The views of a scene show one set of named points, each view turned or mirrored, and shifted as a whole, with a little noise and some points left out.

Scene 1
View 1
q838: [ -6 -10   2   6   9  11  18 -10  -2   2 -13   1 -11 -13 -25  -8  -2  -5
 -17   5   1  14   7 -10  -7]
q662: [ 22  -8 -10 -31   6  -9   3  -8  19 -25 -21  14  -9 -15 -16  -1  -3 -13
 -16   4  18  25   5   0  -5]
q61: [ -1  -6  -8  12  -8   7   4  -1   1   9  -5   8  -4 -12 -26  10   4   0
   2   3  17   4   6   4   2]
q255: [ 17  -5   2  -8   6   8  14  -9   9  -5  -7  15 -13  -2 -23  -6 -15  -6
 -14   0   1  24  10  -3  -9]
q985: [  7  -4 -14  -1 -17   7   5  -3   0  14   1  14  -8  -3 -27   0 -12  -8
   7  12   9  26   7  17  -4]
q81: [ -2  -7  -4   8   1  14  13  -8   0   7  -7   7  -4 -12 -24  -1  -2  -8
  -7   4   7  13   7  -4 -10]
q134: [  8  -9   1   9 -15  -6  10 -16  -6   2  -4  17 -18   2 -29   0 -13   8
  -1   6   8  18   6  16  11]
q199: [ -9 -22  -8   0   7  -4   7   4   4  -7 -20   2 -11  -5 -21  -6   7   0
 -15  13   5   3   7  -7   9]
q979: [  6   2 -11  -8  -5   0   1 -12   6  -7 -17   4  -2 -32 -20  13  11 -13
  -5  -1  29  14   1   1  -8]
q417: [  1  -5  -6  -7   0 -14   0 -15   3 -23 -27  -1 -10 -33 -19  11  19  -2
 -14   2  30   5   0  -1   7]
q688: [ 10   0  -4  -5   0   7   5   8   8   8  -4   7 -17  -3 -27  -3 -10  -3
 -11   8   0  26  10   2  -1]
q999: [ 10 -10 -12   1 -17  -2   2  -6   3   1  -5  18  -6  -4 -24   9  -4  -1
   6   5  19  12   5  15   5]
q170: [ 11  -6 -12 -11  -8 -12  -5   0   9 -12 -15   9 -10 -15 -22  10   7  -2
  -5   6  23  12   4  10  11]
q528: [  7 -19  -5  -6  -5  -8  11 -19   1 -14 -16  17  -8  -5 -19  -3  -3  -3
  -7   6  14  11   4   5   3]
q214: [ 15   8   8  17  -9  11   8  -9   1  13   7  16 -15  -3 -30  11 -10   8
   0  -8   8  16   8   8   1]
q76: [  7  -7   1   2   4  10  15 -12   3  -1  -8  12  -8  -7 -24  -2  -6  -5
 -11  -1   6  13   7  -6  -9]
q69: [  3   7  -5   8   1   8  -6  21  12  12  -3  -2 -13 -14 -28  14  10   4
  -7   2  11   7   8  -2   7]
q538: [ 11  -4  -5  -6  -1  -5   3  -5   9  -9 -13   9 -11 -14 -23   6   2  -2
  -9   3  17  14   5   2   4]
q668: [  3  -7  -7  -5 -11 -15   4 -16  -4 -13 -20   5 -15 -20 -22   5   5  -2
  -6   9  23  16   0  11  11]
q567: [  6   9  -2   0   0  13   8  -4   4   9  -6   1 -11 -21 -28   4  -2  -8
 -10   1  10  24   5  -1 -11]
q108: [  5  19  -3   5  -6   9  -2   2   4  11  -5  -4 -12 -32 -30  17   8  -4
  -5  -3  21  20   4   3  -4]
q925: [ 18  -9   6  -9   0  -3  17 -12   2  -6  -7  18 -25   9 -25 -14 -24   2
 -16   9  -7  32   9   6   3]
q946: [  6   4  -3   4   2  10   3   7   9   8  -5   3 -12 -12 -27   6   1  -2
  -9   2   7  14   8  -2  -1]
View 2
q662: [-13  -4  14   9  10  11  -9  16  26  10   2  -6  12 -27   5  -2   8  10
 -13 -23   2   5   0  -7  -4]
q108: [-15 -12  -8   7   3   1   0  -9  -4   1  17   2  32  -6   2  -3 -13   4
 -22   5   9 -21 -14  11   5]
q538: [-5 -2  3 10  8  6 -6  3  9 13  8 -3 14 -9  4 -7 -3  1 -7 -9  8 -1 -4  2
  5]
q567: [-16 -11   1   0  -6   0   3   0   0   0   9   0  23  -4   0 -11   3  -2
 -19  -5   5 -15 -14   3   4]
q214: [ -7  -8  -4   0   5  -7   5  13  -9  15   7  -7  21  14   3 -18  -7 -19
 -11   9   7  -6 -27   6  16]
q946: [ -7  -6  -1   3  -3  -8   2   4   0   8  16   3  20   2  -2 -10  -1   2
  -8  -6   8 -15 -12   6   5]
q925: [-13   0  17  -4   2  -1  10  18  11  15   5 -15   0   1  -8 -11  16 -24
  -4 -20  13  12 -18 -12   6]
q688: [ -9  -3   6   2  -3 -13   8   8   4  11  14   0  14   3  -8  -5   7  -3
 -10 -13   9  -7 -18  -4   2]
q838: [-11  -7   2  -3 -15   5   2  -7  -1  -1  12  -1  12   1   1 -23  10 -11
   1 -11  11 -14   1   5   6]
q528: [  2   2   8   9   5  11  -5  -1  10  15  -6  -6   6  -6   5 -19   3  -7
  -4 -12   4  11  -1  -7   7]
q199: [  7   7   2   9  -7   1  -5 -10   5  13  12   5   4  -1  -1 -15   6   4
  10 -21  12  -4  10   0   1]
q985: [ -2   0   4   8   1 -11  10  -3  -2  14  -5   2  18   8  -6 -10  -1  -5
 -24  -3  -1   3 -28 -12   6]
q255: [-13  -8  11  -3  -4  -3   2  22   9  10   5  -7  10  -4   2 -15  14  -8
  -9 -16   3  -1 -13  -4   5]
q69: [  0  -4  -8   9   1 -13   0  -1  -3  13  25   9  23   4  -1  -4 -10  10
  -3  -2  12 -22 -10  12   3]
q999: [  4   1   1  13   9  -3   0  -2   2  18  -2   1  16   3   3 -11  -8  -1
 -13  -1   1   3 -17  -4   8]
q81: [ -6  -6   1   2 -13  -2   1  -3  -3   3   2   4  17   3   3 -23   6  -4
 -10  -6   1 -10  -7   1   7]
q417: [ -6  -2  -3  16  13  26 -16 -16  13   6   8  -4  16 -23  13  -7 -11   7
  -3  -8  11  -4  14   9   2]
q979: [ -9  -8  -2  14   6  14 -11  -9   8   2   1   2  26 -18  11 -10  -8  11
 -21  -3  -1  -8   0   5   3]
View 3
q999: [  3   7  -6   2  -8   2 -10   4 -14  14  14  -6   2  -7  12 -13   3 -15
 -12  -5 -14   4   4  -3  18]
q214: [  4  13   1  19  -2   1 -11  16 -24   9  -5   0  -3   0   8 -13   9 -18
 -18  -2   4  -6   0 -13  26]
q108: [ 11  21  -8  24   1 -10 -15  -6  -8   1   3 -10   6   4  10 -12   6 -12
  -8   2 -21  -9   4 -28   2]
q946: [ 12   9  -7  17   5   4 -16   6  -5  11   1 -14  -3   4   4  -3  -2 -15
  -7  -5 -13  -7   3 -19  12]
q838: [  4  16  -9   4  10   9 -12  15  -1  11   7  -9 -10  -6  10  11  -7  -7
   4 -18  -2 -18  -4 -24  13]
q688: [  9   7  -9  13  12  18 -15   5   0  16   4 -15 -13   3   8 -11  -4 -13
 -15  -7  -8  -3   4 -16  20]
q199: [ 20  -1  -9 -10   1  12  -9   5   4  14  22 -19  -1 -10   1  15 -13 -11
   4 -13  -8  -5  -4 -12  14]
q668: [ 15  12  -7 -13 -10   2  -6 -10  -1   2  26  -3   4 -12  19 -13   3  -7
  -3  -1  -6  -1   1 -14  10]
q417: [ 24  13  -7 -14 -17  -6 -16 -14  11  -8  23  -7  10  -9  15  -2  -1 -10
  13   2 -10 -10   5 -15  -4]
q61: [  7   8  -6  10  -6  -5  -9   8 -17  13  11 -11   8  -6   6  -1   1 -16
  -5  -8 -17  -3  -1 -10  14]
q985: [ -8  10 -11   9   3  10  -8   7 -16  21  13  -7  -7  -5  15 -21   2 -12
 -21 -11 -19   6   5  -8  23]
q662: [ 12   6 -11 -15  -6  18 -29  -7  26   2  10  -5 -18   1  20 -18  -7 -12
   5  -1  -9  -3  19  -1   4]
q170: [ 20   3  -7  -7 -11   4 -16 -11   4   5  19 -11   4  -4  11 -15   0 -15
  -5   3 -15   3   8  -4   8]
q925: [  6   7  -6  -7  10  31 -10  11   3  14   7  -1 -27  -4  17 -16  -2  -8
 -16  -9  19  -4   3 -11  31]
q134: [  7   8  -3  -5  -4  10  -1   8 -19  13  17   0  -4 -11  14 -15   6 -12
 -18  -6   7   2  -4  -9  29]
q979: [  6  18 -11   1 -12  -8 -22  -6   4  -2  11  -4   4  -3  18 -11   0 -11
   8  -3 -24  -8  11 -13  -3]
q528: [  5   8  -7 -18  -9  10 -12   6   0   9  18  -1  -8 -12  16  -6  -2 -10
   1  -9  -1  -3   3  -2  16]
q76: [  1  13  -7   3   2   8 -17  16  -3  11   2  -3 -12  -4  11   1  -4 -13
   2 -12  -1 -12   3 -11  16]
q255: [  1  10  -8   2   6  19 -21  13   5  11  -1  -3 -22   2  14  -9  -4 -13
  -4  -9   2  -9   9  -9  19]
q81: [ -3  15 -10   7   4   3 -13  15  -8  14   6  -8  -6  -5  11   4  -5 -11
   1 -16 -12 -11   0 -15  13]
View 4
q979: [ -4   4  -8 -30 -14  -8   2  -7   3  -1   0 -13  25  23  11  -1  -9   1
 -20  -5   1  10 -21   9  -2]
q985: [-14 -10 -26 -15  17   5   9   5   4   1 -11  15  15   1  14  -4   6   1
   2  -4   7  15 -18 -13  -8]
q81: [ -6 -13  -9 -19   1  -8   6  -8  -6   6  -7   5  11   0   7  11   8   1
   1  -3   9   5  -7   3 -13]
q69: [ -8 -18  -7  -9   1  -4  -1   9  -6  -8   2   2   6  20  11   5  -6 -17
 -13 -19  20   4   4  -9 -11]
q567: [-11 -12 -14 -28  -4  -3   5  -5  -2  -5  -6   7  13  16  11  13   6  -3
   3  -6  16   5  -9   2  -4]
q61: [ -3 -11  -6 -13   8  -5   6   3  -2   3   1   6  11   5   9   4  -2  -6
 -16 -10   6  13  -9  -4 -20]
q255: [-15 -19 -16 -25   1  -9   2 -17  -3  14 -15   7  18   0  11  -6  13  -3
  10 -14  13   3  -7   8   9]
q999: [ -9  -8 -15 -15  11  -1   6   1   3   7  -4   7  19   3  13 -10  -1  -3
 -14 -10   3  16 -15  -6 -11]
q417: [ -2  13  -3 -23 -21  -7  -4  -9  -2   6   7 -23  30  16  14  -6  -2  -4
 -29 -14   8   6 -11  14 -12]
q688: [-18 -16 -20 -14   4   0   0  -2  -4   3 -12   7  15   8  14  -3  10  -8
   8 -15  20   3  -4  -6   1]
q538: [-10  -5 -12 -21  -4  -5  -2  -6   0   8  -3  -6  23  10  14 -10   1  -7
 -13 -16  10   8 -10   5  -1]
q134: [-12  -4 -18 -22  15   6   6  -6   3  15  -2  17  24 -10  20 -13  15  -8
  -8 -18  13  18  -9  -2 -19]
q76: [ -8 -15  -8 -24   0 -11   4 -16  -4  13  -9   6  14  -1   8   3  10  -2
   2 -10   9   5  -6  10  -5]
q199: [-10  -3  -7   2  -5  -8  -5  -4 -14  16  -2 -16  17  -5   9  -5   9  -2
  -9 -14  13  -3   3   2 -16]
q662: [-16  -2 -20 -23 -14 -10  -5 -16   0  14 -14 -20  31  14  13 -23   1   2
  -4 -13   5   1 -17  11  22]
q170: [-11   2 -15 -14  -3  -1  -2   0   1   5  -1 -12  27  14  16 -18  -5  -7
 -21 -16   7  10 -13  -1  -4]
q668: [ -9  13 -14 -22  -7   3   1  -5   2   8   2  -8  32   5  20 -11   6  -1
 -20 -12   8  13 -15   4 -15]
q838: [ -9  -9  -6 -19  -7  -8   2 -14 -11  10  -6   1  12  -3   9  14  18   1
   6  -8  17  -2   1   8 -14]
q925: [-23 -10 -26 -24   8   1   0 -17  -1  21 -15  13  28 -11  19 -18  26  -6
  13 -21  21   5  -5   4   4]

Which points are out of place in each view (at most two, in the order of its rows)? Write - if all are in place.
view 1: q999
view 2: q838
view 3: -
view 4: q979
